Each row is a point on a landscape with many valleys, with its height.
A ball rolls from a point to whichever of its 4 nearest points has the largest drop for the distance, and stops where none of them is lower. Distance is the straight distance between rows; heights are no part of it.
q119 h=1.78: [153  93 121  90 134 168 157 125 150  62 134]
q710 h=1.82: [170  97 114  87 128 153 149 113 146  63 140]
q476 h=2.79: [115 120 119 114 141  99 104 125 137 102 151]
q555 h=3.29: [150 151 193  96 121  87 125  94 164  91 160]
q503 h=4.60: [149 143 135 147 147 113 140  92 175 140 132]
q886 h=5.89: [ 39 140  91 115 117 122 130 127  38 170  81]
q612 h=3.82: [ 87 122 107 110 148 100 114 164 112 126 135]
q390 h=1.70: [133 151 143 151 160 153 150 167 172 181 107]
q401 h=3.74: [182 109 158 167 101 154 107 110 136 142 137]
q463 h=3.32: [108 133 147 116 142  92 127 153 138 109 143]
q53 h=2.16: [154 139 102 142 114  73 133  49 143  87 143]
q966 h=2.65: [159 170 142 150 106  88 167  42 178 115 127]
q654 h=1.90: [128 107 131  80 125 129 134 144 141  72 151]
q467 h=5.32: [ 60 117 146  76  81 132 129 153  59 151  97]
q665 h=2.56: [142 152 163 131 120  78 135  73 173 103 144]
q54 h=6.37: [ 47 128 102 100 103 126 118 151  38 149  96]
q193 h=3.15: [131 131 172 160 132 132  71 177  92 179 151]
q820 h=1.62: [141 131 175 106 125 114 128 132 163  81 149]
q66 h=2.96: [105 121 106 110 151  94  99 147 116 106 148]
q431 h=4.85: [182 124 128 154 129 145 129  94 166 140 126]
q744 h=5.73: [143 117  85 147 153 142 120 123 137 142 123]
q21 h=1.23: [177 146 141 162 110 126 150  65 187 126 116]
q848 h=5.27: [ 84 159 135 138 145 138 158 174 126 187  80]
q132 h=5.21: [128 130 107 137 155 108 126 114 161 132 133]
q15 h=2.94: [137 128 166 118 154  88 122 117 163 112 144]
q855 h=7.63: [118 120  79 131 135 183 121 162  87 160 103]
q292 h=5.99: [167 115 135 152 135 171 103 136 128 149 132]
q987 h=1.84: [152  90 128  93 114 144 130 126 135  58 154]
q269 h=3.58: [158 133 122 145 143 154 138 127 165 151 119]
q666 h=2.74: [127 109  75 138 153 107 100 112 130 102 142]
q825 h=2.95: [132 135 180 154 133 160 104 186 122 187 138]
q456 h=5.48: [138 128 130 137 137 188 124 184 111 175 113]
q530 h=5.91: [123 131 113 134 131 189 130 177  79 180 109]
q752 h=4.77: [160 143 139 154 149 138 138  99 188 153 118]
q268 h=2.01: [141 143 132 140 166 140 141 147 174 161 109]
q163 h=5.33: [113 138 148 137 129 186 155 194 103 195 101]
q480 h=7.11: [ 86 135  64 129 135 156 133 151  59 165  98]
q368 h=5.12: [173 102 112 151 132 145 126  92 157 136 124]
q854 h=2.43: [137 139 147 125 143  86 118  99 158 102 148]
q893 h=6.81: [115 129  87 145 152 147 132 151 118 149 113]
q317 h=2.14: [150 153 114 147  98  75 145  48 149  80 142]
q992 h=2.18: [178 160 127 173  62 123 174  58 156  97 129]
q466 h=5.67: [ 99 138 107 132 132 187 138 165  66 188  96]
q487 h=2.19: [190 182 135 169  60 130 175  71 162 100 133]
q436 h=4.27: [ 78 125  96 113 137 112 115 173  77 117 127]
q957 h=1.86: [160  77 111 101 108 117 105 106 115  47 163]
q260 h=6.93: [156 110  96 139 141 169  98 143 127 148 120]
q262 h=4.95: [ 55 147 125 118 122 121 151 166  86 176  90]
q763 h=2.17: [149 128 127 127 124  81 125  65 153 100 148]
q327 h=3.80: [121 151 154 135 159 100 138 131 179 140 126]
q760 h=2.23: [145 120 143 142 157 162 136 155 150 172 120]
q914 h=6.54: [ 81 137  92 127 149 125 123 162  75 147 106]
q956 h=6.42: [140 119 126 144 133 178 115 170 107 159 118]
q248 h=2.98: [100 144 124 127 164 116 135 163 150 155 115]
q90 h=2.97: [120 114  72 127 157 114 108 133  98 125 133]
q505 h=5.81: [ 32 134 140  85  92 131 121 139  43 169  86]
q465 h=1.89: [148 101 102 123 112  74  99  82 111  72 165]
q489 h=2.20: [137 140 149 126 123  72 133  72 160  94 154]
q231 h=2.53: [ 92 112 135  96 115 141 134 182  94 106 126]
q960 h=3.98: [ 66 134 141  98 125 110 140 173  92 143 121]
q703 h=1.88: [149 104 140 107 108  93 108  81 131  66 164]
q205 h=1.87: [133  85 107  87 114 154 135 151 115  58 147]
q303 h=4.78: [101 139  98 125 164 135 139 158 126 156 109]
q255 h=2.73: [158 136 173 152 137 177 128 164 144 162 125]
q765 h=2.15: [101  94 122  90 107 145 131 172  93 101 140]
q278 h=5.69: [ 53 119 147  89  71 141 120 136  42 147  91]
q261 h=2.71: [126 108 116 130 155  88 115  91 145 100 150]
q839 h=2.11: [160 150 114 158 100 100 155  54 163 109 121]
q459 h=1.92: [143 108 167  97 111 120 117 120 141  71 161]
q845 h=4.64: [186 125 165 182  69 142 138  84 151 121 137]
q676 h=3.68: [104 142 147 126 165 104 128 156 157 133 131]
q446 h=1.61: [161 129 183 155 116 130  81 126 133 166 154]

For each start below, name the point where the ball stops.
q505 => q119
q825 => q390
q957 => q119
q765 => q119
q489 => q21
q90 => q21
q278 => q119
q744 => q390

Write out the way that a ball takes from each point below.
q465 => q957 q987 q119
q752 => q268 q390
q886 => q262 q960 q231 q765 q205 q119
q132 => q261 q763 q53 q839 q21
q54 => q467 q960 q231 q765 q205 q119
q431 => q269 q268 q390
q248 => q268 q390
